Points on a hilly landscape, in no order, each with its height.
From any point a climber steps to the highest of the 2 points nearest to it. It stops when none of these is higher. Distance is the straight distance between rows; heights are no part of it.
bupa: [ 2.68  1.76 -4.09 -0.47  2.58 -0.91  1.90  0.85  2.64 -4.77  1.97 -0.79
  0.25  1.86  0.02 -4.22  2.02 -2.56  0.22 -2.33 -2.88 -1.79]  h=383
fibi: [ 4.07  0.91  1.18 -4.41 -0.19  0.09  2.99  3.69  0.41 -1.94  1.63 -2.32
  3.05 -0.89  0.47 -0.34 -0.86  0.96 -2.28 -3.14 -1.07 -4.16]  h=496
til: [-0.01 -1.52 -4.81  1.87 -2.97 -0.58 -3.13  0.91  2.50  1.66  0.98 -1.03
 -0.14  0.84 -0.31 -0.70 -1.84  2.19  2.34 -0.52 -0.97  1.10]  h=165
Sol: [ 1.59 -1.01 -1.14 -0.35  1.24 -0.21  2.46 -3.53 -0.69 -2.41 -0.26 -2.93
  0.56 -1.19 -2.08  2.46  0.53 -1.06 -3.67 -0.22  0.55 -2.56]  h=358
kibo: [-2.99  1.66  4.26  1.25  2.11  1.47 -0.45  1.26 -1.07  0.87 -1.28  1.83
 -0.12 -1.13  1.22  0.38  1.32 -0.11  0.11  1.04  1.53  0.65]  h=202
mumi: [-0.78  3.85  0.81  1.28  2.71 -0.04  0.19  2.89  0.47 -2.76  0.15  2.17
 -1.03  1.05  1.74 -3.46  0.46 -2.51  0.44  0.32  0.69  1.20]  h=249
fen: [ 1.70 -3.12  1.71 -2.00 -0.80  0.12  2.22 -1.55 -3.50 -0.19 -2.67 -1.58
  0.87 -2.01 -1.15  2.74  1.17 -0.96 -2.53  0.51  1.88 -1.64]  h=309
nenog: [ 4.34 -5.05 -2.95 -1.90 -3.67 -1.40  0.92  0.49 -2.33 -0.34 -2.25  0.42
  0.21  0.50 -0.71 -0.16  2.19 -2.03  2.98  0.83  0.31  0.35]  h=319
Dibil: [-1.65  2.46 -0.28  2.21  4.28  0.82 -0.12  0.37 -0.55 -4.72 -0.81  0.67
 -1.62  0.26  0.59 -1.76  3.74 -3.88  0.57  0.20 -0.28  0.16]  h=147
Tater: [ 2.29  0.29 -2.17 -0.20  0.33 -1.38  0.97  2.09  1.63 -0.71  0.85  2.51
 -0.81  2.45  0.49 -4.00  0.83 -0.70  2.15 -0.63 -0.78  1.19]  h=200
Vipak: [ 3.84  1.62  1.95 -4.24  0.98 -1.05  3.95 -0.43 -0.90 -2.88  1.10 -1.17
  0.99 -0.28 -0.04  0.56 -1.51 -1.98 -3.68 -0.28  0.36 -1.88]  h=683
ronep: [ 1.09  1.10 -2.50  2.02  1.35 -1.39 -0.18 -4.51  1.55 -3.04  1.50 -1.93
 -1.40  0.52 -2.36  1.07 -1.55 -0.12 -1.85  1.87 -0.16  1.83]  h=464
musat: [ 1.49 -2.69 -1.53 -0.43 -3.48 -0.91 -1.65  2.38  0.07  1.10 -0.93  1.51
  0.13  1.29 -0.23 -1.53 -0.13  1.04  3.14  1.20  0.65  2.08]  h=61
Zogo: [-2.71  0.58  2.94  1.28  0.65  2.85 -3.65  0.25 -2.05 -0.56 -1.59 -2.60
  0.49 -3.40  0.39  2.79 -0.92  0.42 -1.08  2.39  1.97  0.28]  h=307
gem: [ 0.52 -0.17  1.27  1.42  0.59 -0.40 -1.02 -4.89 -1.22 -2.55 -0.04 -0.72
 -1.22  0.38 -1.84  2.18 -0.49 -0.14 -0.93  4.71  0.87  3.45]  h=446
Numo: [ 1.10  2.44 -2.38  1.15  2.91 -0.70  1.16  0.80  1.94 -4.37  0.72  0.46
 -1.22  1.22  0.11 -3.80  1.38 -2.73  0.29 -0.44 -0.91 -0.09]  h=317
Noti: [-4.03  2.49  0.38  1.22  1.91  0.73  1.77 -1.35  2.75  3.76  2.00 -0.18
 -0.77 -0.23  0.65  0.98 -0.58  1.31 -2.03 -4.57 -1.33 -3.31]  h=483
kalar: [ 2.66 -3.97 -2.82 -0.05 -1.29 -0.82  1.45  0.33 -1.03 -0.34 -1.74  1.94
 -0.62  1.08 -0.63 -1.46  3.97 -1.77  2.85  0.02 -0.86  0.38]  h=269
lige: [-1.07 -2.81 -1.61  1.14 -2.39 -0.59 -1.00 -3.27  0.90  3.86  0.12 -0.38
  0.14 -0.06 -1.49  1.95 -0.97  3.55  0.02  0.58 -0.84  1.58]  h=308
vako: [ 4.06 -2.80  1.00 -4.71 -2.17 -0.96  2.98 -0.96 -3.86 -0.89 -1.90 -1.29
  1.31 -0.79 -0.20  2.45 -0.34 -2.28 -1.47  0.72  1.54 -1.31]  h=339
nerep: [ 4.87 -0.34  1.56 -4.16 -2.05 -2.34  2.38 -2.49 -2.06 -1.79  0.28 -0.42
  0.57  0.88  0.36  1.56 -3.69 -1.17 -1.56  2.31  1.50  1.34]  h=535
nuzok: [ 3.93 -2.81 -2.55 -1.15 -2.08 -2.55  2.18 -2.55  0.66  0.93  0.60  2.76
 -0.78  3.04 -1.62 -1.41  0.99  0.61  2.05  0.65 -1.51  2.29]  h=119
zep: [ 2.71 -1.27  0.20 -1.40  0.76 -1.39  3.43 -2.31 -0.23 -0.67 -0.38  1.44
 -0.54  1.14 -1.02 -0.45  1.84 -1.18 -1.11 -0.03 -0.28  0.06]  h=682
funup: [-0.01  0.68  3.09 -0.55 -0.61 -0.76 -0.41  2.82 -0.92  0.24 -0.85  3.51
 -0.59  0.97  1.51 -2.42 -0.74 -0.40  1.18  2.01  1.48  2.70]  h=574
Zar: [-5.83  1.70  0.63  1.90 -1.04  1.81 -3.20 -1.11  0.66  4.69  1.04  1.81
 -1.23  1.24  0.82  0.80 -0.04  2.37  3.46 -0.85 -1.73  1.31]  h=114
pup: [-0.21  1.64 -3.60  1.86  0.53  0.16 -1.98  3.28  2.40 -1.67  1.01 -1.44
 -0.40  0.66  0.87 -2.19 -1.47 -0.51  1.33 -1.63 -0.41 -1.11]  h=229
nos: [ 1.61 -1.09  2.16 -2.08  2.22 -0.39  4.67 -0.90 -1.22 -0.15 -0.87  1.39
  0.51 -0.02 -0.39 -0.37  3.25 -1.42 -2.38 -1.61 -0.19 -2.25]  h=576
Lati: [ 3.03 -1.69  1.44 -2.59 -0.97 -1.65  3.28 -0.75 -1.05  0.75 -0.11  3.10
 -0.48  1.69 -0.22 -1.25  0.99 -0.95  0.55  0.89  0.45  1.65]  h=836
mumug: [ 2.43  1.41 -0.86 -1.66 -1.57  0.14 -1.33  6.93  0.23 -2.08  0.42 -1.74
  1.89 -1.38  1.64 -2.36 -3.08 -0.48 -0.59 -0.56  1.38 -1.51]  h=521
lono: [-3.34  0.87 -0.63  2.35  0.34  0.95 -2.50  1.69  0.69  2.40 -0.54  3.07
 -1.46  2.16  1.19 -1.04  2.27  0.42  4.50 -1.19 -0.85  0.95]  h=113
sego: [ 2.36  0.70 -0.49 -1.60  0.74 -0.23  1.59  1.01 -1.53 -4.37 -0.92 -1.90
  0.49 -1.26 -0.02 -0.75  0.48 -3.57 -1.75  0.40  1.16 -1.54]  h=559
givi: [-3.51  0.09 -2.23  3.39 -0.94  1.15 -2.55 -2.48  2.22  2.25  1.08 -3.38
 -0.63 -2.07 -0.54  2.73 -1.75  2.15 -0.41 -0.98 -1.20 -0.40]  h=190
nofa: [-3.04  2.01  0.18  3.00  3.67  1.43 -0.81 -1.09 -0.02 -1.50 -0.64  1.10
 -1.97  0.71  0.48  0.57  3.69 -1.78  1.03 -0.08 -0.29  0.10]  h=102
pasat: [-4.45  3.13  0.70  3.76  4.11  2.56 -3.70 -1.39 -0.28 -1.86  0.18 -0.55
 -1.65 -0.56  0.57  1.75  3.46 -1.70  2.16  0.52 -0.63 -0.80]  h=110
dumil: [-0.56 -0.15  0.83  0.04 -0.64 -0.28  0.40 -2.18  1.53  2.44  1.19 -1.47
  0.09 -0.56 -0.77  1.42 -3.10  2.90 -2.58 -0.46  0.02 -0.04]  h=230
Kote: [-1.27  2.04 -1.29  1.37  1.68 -0.14  0.13  1.48  2.07  0.17  1.12  0.41
 -0.51  0.91  0.47 -1.43 -0.72  0.04  0.26 -1.82 -0.29 -0.80]  h=270
Vad: [ 1.00 -2.16  2.00 -2.00 -1.07 -0.42  1.58 -0.59 -1.39  1.44 -1.06 -0.34
  0.94 -0.85 -0.91  1.40 -0.98  0.87 -2.08  0.33  1.60 -0.62]  h=281
vomub: [-3.77  4.15  2.39  1.57  3.74  1.52 -0.38  2.84 -0.16 -1.90 -0.23 -1.09
 -0.01 -1.86  1.70 -0.10 -0.36 -2.08 -2.11 -1.27  1.52 -2.29]  h=491
fafo: [-0.60  0.30 -4.56  2.94 -1.03  0.11 -3.98  1.91  2.11 -0.82  0.24 -2.71
 -0.54 -0.12  0.28 -0.62 -1.28  0.29  2.33 -0.40 -0.33  0.03]  h=197
ror: [ 4.46  0.49 -1.93 -3.65  0.03 -1.10  1.96  1.70 -1.38 -6.31 -0.22 -3.05
  1.10 -0.41  0.38 -1.64  0.35 -4.93 -1.09 -0.11 -0.34 -2.01]  h=476
lir: [ 1.89  0.06  1.24 -1.83 -0.13 -0.88  1.66 -0.51  0.71  0.53  1.09 -0.58
  0.63 -0.04 -0.40  0.32 -2.41  0.99 -2.52 -0.42  1.04 -0.61]  h=256
Bur: [-0.81  2.73  3.25  0.01  2.40  0.88  0.90  3.60 -1.31 -2.05 -1.11  0.25
  0.61 -1.59  1.72 -1.19  0.09 -2.04 -2.15  0.25  2.14 -1.31]  h=560
pem: [ 4.85 -0.72 -0.50 -4.54 -0.55 -0.56  3.84  1.13 -0.43 -2.84  1.35 -2.81
  2.49  0.14 -0.48  0.43  0.99 -0.44 -1.99 -3.25 -1.96 -4.56]  h=541
risil: [-1.65 -2.13 -3.24  2.96 -2.11 -0.02 -3.35 -4.07  0.66  2.13  0.48  0.37
 -0.53  0.72 -2.29  1.63  0.70  2.96  3.08  2.37 -2.09  3.48]  h=429
dom: [ 0.12 -1.69 -1.81  0.01  2.47  0.10  2.82 -2.94 -0.91 -2.48 -0.75 -2.96
  0.90 -1.76 -1.35  2.01  3.21 -1.19 -4.08 -2.56 -0.41 -4.58]  h=394
feku: [-0.86 -2.02 -1.10  0.13 -3.01  0.44 -1.96  3.25  1.07  3.35 -0.47  0.25
  0.84 -0.57  0.74 -0.57 -1.24  2.04  2.00 -1.37  0.61 -0.66]  h=296
boze: [ 1.79 -3.94 -3.37  0.20 -1.45 -0.70  0.81 -0.32  0.29  1.45 -1.05  0.24
  0.43  0.93 -1.16 -0.19  2.45  0.22  1.93 -0.90 -0.73 -1.15]  h=225
sul: [ 0.72 -1.55  0.34  0.80 -1.33 -0.31 -1.97 -2.14 -1.04 -0.93 -0.68  0.16
 -0.73 -0.08 -1.32  1.04 -0.74  0.34  0.90  4.00  1.03  3.49]  h=374
nafa: [-1.91 -0.65 -0.55  2.00 -0.60  0.85 -2.86  0.44 -0.16  2.28 -1.15  3.78
 -0.97  2.36  0.10 -0.98  2.65  0.83  5.19  1.14 -0.98  3.39]  h=157
deko: [-0.50 -2.89 -1.35  0.97 -1.65 -0.97  1.05 -3.80  1.28  5.18  0.76  2.07
 -0.26  1.93 -1.93  0.86 -0.19  3.38  0.68 -0.69 -1.70  1.52]  h=273
temok: [ 1.05 -0.34  1.65 -0.94 -0.78  0.45 -0.87 -0.21 -2.74 -2.44 -1.82 -2.12
  0.31 -1.75 -0.37  1.52 -1.16 -1.02 -1.82  2.74  2.60  0.86]  h=558
tekav: [ 0.92  1.45 -1.59  0.96  2.02 -0.62  0.97 -2.44  1.69 -2.52  1.46 -1.97
 -0.38  0.31 -1.43  0.15 -1.22 -0.70 -2.78 -0.20 -0.45 -0.73]  h=411
Ran: [ 2.33 -0.69 -2.30 -1.74 -1.93  0.60 -1.43  4.67 -0.36 -1.96 -0.78 -3.08
  1.33 -1.71  0.51 -0.82 -1.67 -0.82 -0.18 -0.52  1.59 -1.57]  h=472
Zagi: [-1.00 -1.87  2.03  0.83 -1.34  0.98 -3.97 -1.30 -1.81  0.45 -0.70  0.82
  0.05 -0.31 -0.23  0.99  0.45  1.13  2.61  4.64  0.63  3.97]  h=322
vep: [-2.38 -1.04  2.64  0.76  0.58  1.32 -0.39  0.87 -1.55  1.89 -1.98  0.65
  0.64 -1.43  0.31  1.29  1.57  0.52  0.36  0.01  1.10 -0.74]  h=231
Gile: [ 1.65 -1.76 -3.62  0.21  0.67 -0.23  1.07 -2.33 -0.41 -3.73 -0.70 -3.41
  0.01 -0.69 -1.77  1.13  1.68 -1.80 -1.90 -0.06  0.12 -1.89]  h=321
vonu: [-3.10  0.88  2.86  0.14 -1.65 -0.38 -1.50 -0.38  1.14  4.17  1.04  1.58
  0.08  0.50  1.19 -0.77 -4.05  3.71 -0.86  0.18 -0.15  2.39]  h=675
veb: [ 5.10 -1.96 -3.15 -4.04 -2.25 -0.64  1.25  1.22 -2.56 -4.61 -1.56 -3.37
  1.23 -0.93 -0.06  0.45  0.88 -4.49 -0.12  0.04  0.36 -2.13]  h=409
tenop: [ 1.49  0.18 -2.69  0.25  1.00 -0.29  1.08  2.91  0.65 -2.70 -0.27  1.17
 -0.20  0.98  0.56 -4.15  2.86 -3.01  1.86 -1.39 -1.24 -0.66]  h=254
lud: [-4.11  2.96 -0.44  2.18  3.55  1.15  1.27 -1.03  2.01  0.38  1.17 -0.62
 -1.00 -0.36  0.61  0.62  0.76 -0.12 -1.98 -3.71 -1.08 -4.18]  h=530
nozeg: [-1.11  0.64  0.14 -0.71 -0.51  0.57  0.77  4.71  1.75  3.67  1.25  0.67
  1.68 -0.40  1.55 -1.08 -0.88  2.13  0.23 -4.29 -0.18 -3.70]  h=369
Fam: [-1.63  3.15  3.16 -0.24  3.75  0.21  3.14  2.77  0.19 -0.29 -0.16  2.79
  0.42  0.31  1.79 -2.45  1.70 -1.57 -1.41 -2.24  0.15 -2.17]  h=398
baso: [-2.83  1.31  1.13  2.87  1.43  0.72 -2.59 -5.55  0.58  0.58  1.14  0.32
 -1.43  0.50 -1.35  2.33 -0.30  1.67  0.09  3.31 -1.32  3.79]  h=287
Kuger: [ 2.14  2.89 -0.41 -1.16  0.18 -0.69 -0.77  4.24  1.34 -2.82  1.56 -1.31
  0.86 -0.49  1.33 -2.33 -3.92 -0.61 -1.37 -0.06  1.34 -0.15]  h=577
zonet: [ 1.51 -0.50 -2.58  1.88  0.11 -0.94 -0.94 -4.22 -0.70 -3.28 -0.30 -2.51
 -0.89 -0.50 -2.46  2.42 -0.17 -0.72 -0.99  3.45  0.33  1.83]  h=534
Vered: [-2.21 -2.00  0.05  1.29  0.50  0.34  1.27 -1.90 -0.07  4.50 -1.45  3.33
 -0.80  1.81 -0.69  0.18  3.69  1.43  2.46 -1.37 -1.36  0.19]  h=193
bigil: [-5.48  3.23  1.53  1.81  0.79  1.17  0.19 -1.98  2.25  4.83  2.18  0.60
 -1.51 -0.01  0.68  1.09 -1.62  2.12 -0.81 -3.21 -1.69 -1.03]  h=536
lup: [-0.58 -1.95  0.87  0.44 -0.58 -0.26 -0.30 -1.30 -0.88  2.49 -1.29  4.62
 -1.02  2.35 -0.61 -1.13  2.64  0.75  3.43  1.76 -0.58  4.04]  h=208
gopa: [ 5.29 -2.03 -0.67 -5.67 -1.86 -0.80  2.77  0.50 -3.66 -2.99 -1.37 -2.70
  1.93 -1.07  0.51  1.95  0.33 -4.06 -1.48 -0.37  0.55 -2.10]  h=368
Malod: [-2.45 -0.78 -0.31  0.65 -0.76  1.28 -0.91  4.09  0.54  2.70 -0.88 -0.61
  1.05 -1.35  1.25  0.15 -0.28  1.17  0.47 -2.65  0.82 -2.94]  h=332
pedu: [-4.21  0.59  1.11  2.06  3.44  1.20  1.63 -2.44  0.58  1.47 -0.02 -0.85
 -0.23 -1.57  0.27  2.30  1.94  0.00 -2.80 -3.19 -0.35 -3.91]  h=475
vum: [ 3.10 -0.51 -2.19 -0.75 -1.32 -1.31 -0.52 -0.25 -0.63 -3.44 -0.22 -1.33
 -0.49  0.23 -0.82 -0.39 -1.35 -1.36  0.21  2.00  0.98  1.50]  h=397
Gaput: [ 3.01  2.58 -1.17 -1.83  0.45 -0.88  0.85  4.41  2.02 -2.61  2.18 -0.20
  0.87  1.03  1.07 -3.75 -1.49 -0.58 -0.14 -1.44 -0.53 -0.84]  h=509
zis: [-0.71  2.11  0.48  2.02  1.89 -0.02 -0.78  0.51  0.70 -1.81  0.05  1.68
 -1.55  1.00  0.33 -1.37  0.23 -1.10  0.97  1.37  0.27  2.36]  h=204
saret: [ 0.48  0.30  0.84 -0.58 -2.98 -0.11 -3.64  1.51 -0.49 -0.71  0.29 -2.51
  0.75 -1.46  0.27  0.82 -5.18  1.53 -1.84  2.57  2.41  1.92]  h=361
Kir: [ 0.58  0.10  1.70 -0.51  1.03  0.68  0.78  1.33 -1.90 -2.50 -1.48 -0.41
  0.09 -1.46  0.35 -0.03  0.69 -2.16 -1.67  1.01  2.00 -0.58]  h=650
Seti: [ 3.72  0.60  3.80 -4.33  0.05 -1.63  4.03 -1.24 -1.84 -1.07  0.25  0.77
  0.52  0.43 -0.04  0.66 -2.10 -0.92 -3.01  0.81  1.26  0.07]  h=607
zutar: [-6.21  3.59  3.70  1.73  0.65  1.77 -3.44 -0.40  0.17  3.04  1.36  2.75
 -1.53  1.09  1.39  0.20 -0.69  1.75  2.24  0.40 -0.81  2.38]  h=141
lekim: [-1.61 -1.49 -1.43  2.29 -1.96  0.24 -4.54 -3.47  0.06  0.68  0.44 -1.44
 -0.08 -0.40 -1.25  2.32 -1.10  2.76  1.51  3.93 -1.07  3.43]  h=484
tez: [-1.93 -2.86  2.89  0.09  0.28  1.76  0.72 -1.39 -2.38  2.24 -2.64 -0.97
  0.97 -2.57 -0.62  3.25  1.67  0.96 -1.89  0.37  1.46 -1.53]  h=260
fop: [ 2.76  1.39  2.03 -3.66  0.53  0.07  3.51  5.15 -0.08 -0.56  0.67  0.26
  2.78 -1.00  1.33 -1.86  0.84 -0.43 -1.75 -2.98 -0.37 -3.97]  h=456
Gike: [-1.99 -2.45 -1.08  0.90 -3.76  0.33 -1.88 -2.37  1.36  5.26  0.74 -1.96
  0.58 -1.59 -0.75  2.32 -3.25  4.51 -0.99 -0.38 -1.26  0.64]  h=282
kiza: [ 4.57 -0.50 -1.58 -2.46 -1.74 -2.65  1.60 -3.09 -0.54 -2.81  0.83 -1.37
 -0.23  1.23 -1.42  0.99 -2.40 -1.39 -0.55  1.94  0.24  1.37]  h=468
lapa: [-3.17 -0.82  2.66  1.53  0.88  2.62 -1.77 -1.72 -1.78  1.14 -1.81 -2.53
  0.46 -3.65 -0.37  4.14  1.11  0.72 -1.59  1.19  1.21 -0.93]  h=283
Nifuf: [-0.70  2.45  0.86  0.83  2.68  0.54  0.25  3.70 -1.43 -4.02 -1.58  1.74
 -0.57 -0.50  1.97 -3.27  3.28 -4.13  1.22  0.54  0.84  0.00]  h=199
dazaf: [ 3.79 -0.46 -0.54 -2.11 -2.91 -1.85 -1.08  1.72 -1.99 -3.46 -0.64 -0.23
 -0.17  0.36  0.20 -0.80 -2.32 -2.01  1.26  3.28  2.05  2.85]  h=405
folan: [-5.16  2.43  3.45  1.00 -0.31  1.06 -0.31 -1.02  1.69  5.33  1.09  2.01
 -0.94  0.47  1.44  0.22 -2.32  2.75 -0.66 -1.49 -0.71  0.85]  h=587
kod: [ 3.70  1.98 -2.27 -1.72  1.28 -0.84  1.95  1.37  2.11 -4.24  2.37 -1.75
  0.69  0.82  0.11 -2.91 -0.35 -1.71 -0.92 -1.61 -1.76 -1.84]  h=444
Zeg: [-1.54 -0.03  2.96 -0.17 -1.67  1.29 -3.16  0.38 -1.37  0.03 -0.99 -2.77
  1.06 -3.26 -0.16  2.51 -3.77  1.64 -2.47  2.75  2.38  1.31]  h=334
Tak: [-1.47 -1.14 -1.18  1.08  2.24  1.22  1.88 -1.43  0.18  0.28 -0.71 -2.27
  0.87 -1.80 -0.43  1.88  2.09  0.09 -3.01 -3.25 -0.46 -4.58]  h=432
sutu: [ 3.26 -2.00 -1.46 -2.54 -2.56 -0.34  0.58  3.05  0.16  0.34 -0.02 -2.03
  2.25 -0.83 -0.09  0.26 -1.54  0.95 -0.46 -1.57  0.43 -2.59]  h=427
teler: [ 1.28 -0.17  1.98 -2.48  2.40 -0.24  5.61  0.38  0.61  1.67  0.86  1.87
  1.41  0.51  0.32 -1.00  2.55  0.68 -2.06 -3.75 -1.37 -3.78]  h=503
Medo: [ 1.65 -2.24 -5.08  0.83 -1.68 -1.07 -0.27  0.36  2.54  1.89  0.75 -0.19
 -0.07  1.40 -1.16 -0.70  0.40  1.95  2.13 -1.88 -1.65 -0.26]  h=189
mefin: [ 5.56 -3.10 -1.97 -4.23 -3.01 -1.20  2.00  1.10 -1.08 -0.67 -0.44 -1.37
  1.61  0.09 -0.18  0.48 -0.32 -0.78  0.58 -0.87 -0.12 -1.87]  h=390
geko: [-1.01 -0.93  3.00  0.48 -0.43 -0.10 -2.21 -1.67 -1.30  1.52 -0.71  3.78
 -0.47  1.70 -0.21 -0.43  0.22  1.51  2.30  4.06  0.02  5.22]  h=268
tafo: [-2.46 -2.72  0.29  0.84 -1.46  0.21 -0.15 -1.25 -0.01  5.66 -0.59  2.43
  0.10  0.94 -0.50  0.87  1.08  2.99  2.07 -0.96 -0.77  0.62]  h=232
luva: [ 1.95  0.43  1.19 -1.10 -1.55 -0.83 -1.45  3.42 -1.13 -1.87 -0.80  1.33
 -0.27  0.11  1.14 -2.36 -1.31 -1.27  1.33  2.61  1.99  2.91]  h=482
Nopeb: [-1.08 -2.15  0.41  0.09 -2.55 -0.13 -2.40  3.36 -0.25  3.23 -1.40  3.18
  0.46  1.36  1.07 -2.07  0.36  1.88  4.25  0.65  0.58  2.35]  h=35
zatot: [-5.45  2.45 -1.02  3.91  1.75  3.10 -5.30 -1.26  0.54  0.29  1.12 -1.13
 -1.62 -0.69  0.64  2.46  2.41 -0.48  3.21  0.17 -1.25 -0.98]  h=136
kimit: [-0.99 -0.65 -1.21  0.91  1.43 -0.25  2.34  0.00  0.90  2.42 -0.52  3.08
 -0.76  1.99  0.07 -1.66  3.20  0.20  1.61 -2.96 -1.77 -0.90]  h=227
fevug: [-0.91  2.08  1.13  1.61  2.61 -0.27  1.01 -3.64  1.25 -0.66  1.25 -0.43
 -1.15 -0.05 -1.32  1.01 -1.58  0.49 -3.28  0.72  0.00  0.69]  h=367
Vegu: [-4.31  3.10  4.11  1.61  1.70  1.14 -2.56  1.32  0.00  1.17  0.01  2.92
 -0.97  0.36  1.70 -0.33 -0.04  0.36  1.64  1.29  0.64  2.33]  h=169
rus: [-2.25 -0.37  0.95  1.86 -2.66  0.81 -5.92 -1.26 -0.20  0.90  0.36 -1.20
  0.40 -1.07  0.27  1.27 -3.06  2.96  1.14  4.20  0.14  3.65]  h=537
Zugu: [-0.45  0.89 -1.10  1.53  0.80 -0.87  0.22 -1.60  2.38  1.30  1.60  1.45
 -1.03  1.84 -0.57 -0.85 -1.09  1.24  0.00 -0.88 -1.19  1.00]  h=312
tuvuf: [ 5.03 -4.63 -2.93 -3.17 -4.87 -1.79  0.72  0.02 -2.30  0.25 -1.43 -0.83
  1.09  0.15 -0.87  1.05 -0.72 -0.43  1.80  1.00  0.83 -0.06]  h=355
Zosog: [-5.33  2.77 -0.93  2.84  0.80  1.65 -2.76 -0.57  1.09  2.37  0.85  1.40
 -2.39  1.43  0.42  0.48  1.32  0.44  3.25 -1.70 -1.80 -0.27]  h=87
mig: [ 3.86  0.30 -0.47 -2.96  1.48 -0.66  3.91 -1.37  0.38 -3.01  1.56 -2.30
  1.05  0.13 -0.86  0.16  0.41 -0.75 -2.94 -2.06 -1.44 -3.44]  h=599
fireg: [-0.40  1.96  2.74 -0.91  3.60 -0.12  4.21  0.60  1.06  1.10  1.27  1.49
  0.71  0.16  0.45 -1.13  0.69  0.26 -2.71 -3.21 -0.52 -2.81]  h=454
gebi: [-0.70 -3.53  1.96 -0.60 -2.41  0.29 -0.80  1.72 -1.69  3.66 -2.28  3.27
  0.28  0.49  0.49 -0.38  2.00  1.60  3.24  0.74  0.80  1.63]  h=12
poz: [ 1.25  1.19  0.71 -1.74  0.15  0.11  1.83  5.94  0.85  1.41  0.71  1.39
  1.70 -0.37  1.69 -2.58 -0.22  0.41 -0.02 -3.08  0.26 -2.84]  h=410
mada: [-2.89 -0.01  2.00  1.12 -1.52  0.22 -3.26 -0.93  0.55  2.05  0.46 -0.41
 -0.21 -0.66  0.52  0.74 -2.82  2.57  0.04  1.72  0.03  2.80]  h=595
Besir: [-4.92  1.10  0.34  3.40  0.34  3.31 -6.35 -2.25 -0.32  1.76  0.77 -1.69
 -0.58 -1.47  0.36  3.34  1.10  0.93  3.01  1.87 -1.46  0.39]  h=154
gezim: [ 2.17 -1.51  0.85 -2.32 -0.74 -0.18  0.89 -1.77 -4.05 -3.27 -2.91 -3.31
  0.68 -2.01 -0.74  3.55 -0.26 -2.64 -2.94  2.12  2.49 -0.70]  h=489
Sopep: [ 2.77 -4.19 -2.07 -1.02 -3.39 -1.95  0.35 -0.79 -0.60  1.94 -0.87  2.44
 -0.34  2.22 -1.08 -1.10  0.87  0.81  3.13  1.50 -0.03  2.87]  h=89
vali: [ 4.68 -2.00 -2.25 -2.10 -2.14 -2.30  1.84  1.31  0.52 -0.19  0.85  2.03
 -0.30  2.45 -0.33 -2.73  0.51 -0.80  2.52 -0.35 -1.21  1.38]  h=155
Navi: [-2.86  3.36  2.37  1.53  1.62  1.11 -1.27  2.11  0.76 -0.18  0.37 -1.20
 -0.30 -1.80  1.40  0.18 -2.65 -0.02 -1.91 -0.63  1.49 -0.32]  h=440
defod: [-1.70 -0.29 -1.82  1.83 -0.44  0.49  0.17 -1.95  2.40  2.62  1.43 -2.33
 -0.15 -1.18 -0.58  1.78 -1.83  2.15 -1.65 -2.33 -1.00 -1.81]  h=209
Vimiv: [ 0.71 -0.09  0.28 -0.63  2.00 -0.48  3.81  1.68 -0.15  0.43 -0.67  3.62
 -0.30  1.39  0.80 -3.13  3.92 -1.89  1.01 -2.22 -1.22 -0.98]  h=284
puf: [-1.04 -0.66 -2.53  2.56 -0.11 -0.59 -1.13 -2.82  1.22  1.48  0.67  0.84
 -1.26  1.84 -1.64  0.25  0.57  1.66  1.65  0.93 -1.37  2.60]  h=366
Noper: [-2.54  2.37  0.61  3.02  1.84  0.26 -1.90 -2.48  1.26 -0.32  0.81  0.90
 -1.81  0.97 -0.51  0.47 -0.56  0.37  0.59  1.79 -0.35  3.08]  h=248
Pokat: [-3.41  2.36  2.58  2.70  2.84  1.30 -0.34 -4.29  0.59  0.57  0.59 -1.08
 -1.25 -1.44 -0.69  2.42 -1.10  0.69 -2.77  1.14  0.19  0.77]  h=336
Gisap: [-1.03  2.44  1.77  0.28 -0.56 -0.17 -2.34  1.61  1.09 -0.24  1.11 -1.20
  0.10 -1.01  1.05 -0.54 -4.84  1.53 -2.48  1.16  2.13  1.19]  h=396
rukos: [-4.57 -0.23 -1.74  3.52 -1.28  2.06 -4.44 -3.01  1.04  2.64  0.64 -2.71
 -0.56 -1.57 -0.42  3.46 -0.07  2.29  1.82  1.02 -1.82  0.39]  h=173
numuk: [ 1.59  1.96  2.57 -2.23  2.21 -0.57  4.21  3.56 -0.04 -1.04  0.52  3.59
  0.82  0.48  1.68 -3.77  2.59 -2.04 -0.59 -2.03 -0.61 -1.49]  h=342
buled: [ 1.28  0.17  2.27 -1.68 -0.45 -1.57  1.48  0.50 -0.01  0.64 -0.02  3.10
 -0.31  1.23  0.41 -1.91 -1.04  0.38 -0.25  0.89  1.31  2.12]  h=684

Call two points neighbours if one is among the 2 nearest of the other. Go from one point of each pair to the other, from neighbour to neighbour, staying as high as possible. Name the lowest point that can't be avoided.
Vipak, Lati | vum
Kuger, lud | til
lud, vonu | Noti
Vipak, lige | Vered
mumi, lige | nofa
Kir, lige | dumil

For each start below, name the point where the climber stops.
Nopeb | Kuger
feku | Vipak
Medo | Kuger
Zar | Kir
